A landscape with many valleys, sampled at points; each row gives a point and its height.
A ball rolls from a point to the lowest of its 6 nearest points, and stops where none of them is lower. Distance is the straight distance between rows; heights are no part of it.
<450>:  19  -6  16   9  25 -11 -14   8  -7  height 257
<268>: -40 -15   3  17 -13  -9   2 -29   6  height 182
<112>:   2  -9   8  11   7 -10  -8  -5  -9  height 781
<73>:  28  30 -29 -17 -31  16   0  17 -16  height 447
<314>: -40 -12  25   0   9  -5  13 -18  30  height 258
<392>:  0 -2 30 -1 40 -2  0 10 22  height 627
<37>: -10 -11   7  10   5 -10  -7  -9  -4  height 605
<184>: -47 -14  22   5   0  -6  14 -18  27  height 156
<510>: -30 -14 -12  19 -18  -7   1 -26  -3  height 195
<616>: -52 -13  18  10  -8 -11  11 -32  22  height 127
<443>: -33 -11  20   9   6 -10   4 -17  17  height 180
<15>: -9 -3 29  1 33 -3  2  3 23  height 462
<517>:  39   1   3   0  15  -4 -13  14 -26  height 420
<70>:  16  51 -24 -18 -53  20  -9  14   4  height 552
<104>:  43  16 -20 -18  -9   8  -3  18 -26  height 446
<427>: -16 -11 -16  18 -18  -4  -3 -17  -6  height 421
<233>:  36   7 -20 -10  -7   5  -6  15 -27  height 331
<161>:  37  24 -23 -23 -18  16  -4  22 -21  height 493
<249>:  13  30 -38 -15 -44  17  -3  15  -6  height 614
<397>:   3   1 -31   9 -26   5  -1  -3 -14  height 416
<17>:   0  -7  22   6  26 -10  -8   4   3  height 253
<323>: -15  -4  29  -2  30  -5   4   0  23  height 372
<420>:  -5  -2 -32  14 -32   3  -3  -8 -10  height 433
<190>:   6  -5  18  10  22 -12  -9   1  -1  height 461
<58>: -43 -14  17  11  -6  -8   8 -26  17  height 140
<459>: -30  -9  24   4  16  -8   8 -12  25  height 100
<379>:  16  17 -30  -6 -29  11  -1  12 -17  height 428
<8>: -26  -7  28  -5  29   0  13  -4  34  height 266
<298>: -22 -15  27 -13  35  13  29  -4  50  height 556
<163>:  28  16 -27 -11 -21  10  -3  13 -19  height 72
<525>:  12   3 -28   0 -24   6  -1   8 -18  height 330
<243>:  16   0 -22   0 -12   2  -5   6 -22  height 226
<523>:   9  -6  -7   7  -2  -4  -5   0 -19  height 270
<185>: -14  -7  24   3  29  -8   2  -3  18  height 304
<594>:  20  42 -26 -20 -44  20  -4  20   0  height 544
<97>: -36 -10  26  -4  17  -1  13 -12  35  height 500
<90>:  24   5 -20  -4 -12   4  -5   9 -23  height 244
<659>:  30  -3  -5  -1   7  -5 -12  10 -23  height 155
<521>: -12 -13  23 -14  44  20  29   4  48  height 467
<229>:  10  -3  27   5  33  -9 -10   8   5  height 323
<566>:  23  -6  -3   2   5  -3  -9   6 -23  height 170
<388>: -29 -13  26 -15  28   7  30  -7  48  height 858
<264>:  56   9 -11 -20   6   9 -10  20 -31  height 442
<437>:  43   9 -17 -15  -4   6  -5  17 -28  height 373
<294>: -36 -13  12  12  -1  -9   6 -23  11  height 166
<43>:  26   5 -18  -4  -8   4  -7  10 -27  height 246
<470>:  10  16 -38  -3 -38  15   2   7 -10  height 669
<297>: -20 -11   1  15  -4 -11  -5 -16  -4  height 454
<400>: -21  -9  19   8  13 -11   0 -10   9  height 203
<361>:  -8  -9  14  10  14 -13  -5  -3  -1  height 649
<445>: -11  -4  30  -5  42   4  10   5  33  height 393
<169>:  25  37 -27 -20 -40  18  -4  19 -11  height 525
<587>:   0  -8 -12  12  -9  -8  -3  -6 -13  height 367
<534>:  -9 -13  -4  14  -5  -8  -3 -12 -10  height 463
<51>:  13  -4 -17   4 -11  -2  -5   1 -19  height 250
<27>:  16  -7   6   9  12 -12  -9   4 -16  height 213

For each start below, name every point that the ball comes to, in order.
<190> => <27> > <659>
<445> => <8> > <459>
<361> => <400> > <459>
<37> => <400> > <459>
<388> => <314> > <459>

For each start below, name the point where the ball stops.
<427> => <616>
<297> => <616>
<594> => <163>
<249> => <163>
<70> => <163>
<169> => <163>

Call two points neighbours if one is among the 6 nearest of the other. Go from one point of each pair to the other, from neighbour to neighbour, staying as low as possible. Name the highest point that can't be avoided.
<616> and <163> => <185>
<17> and <243> => <450>
<243> and <163> => <90>
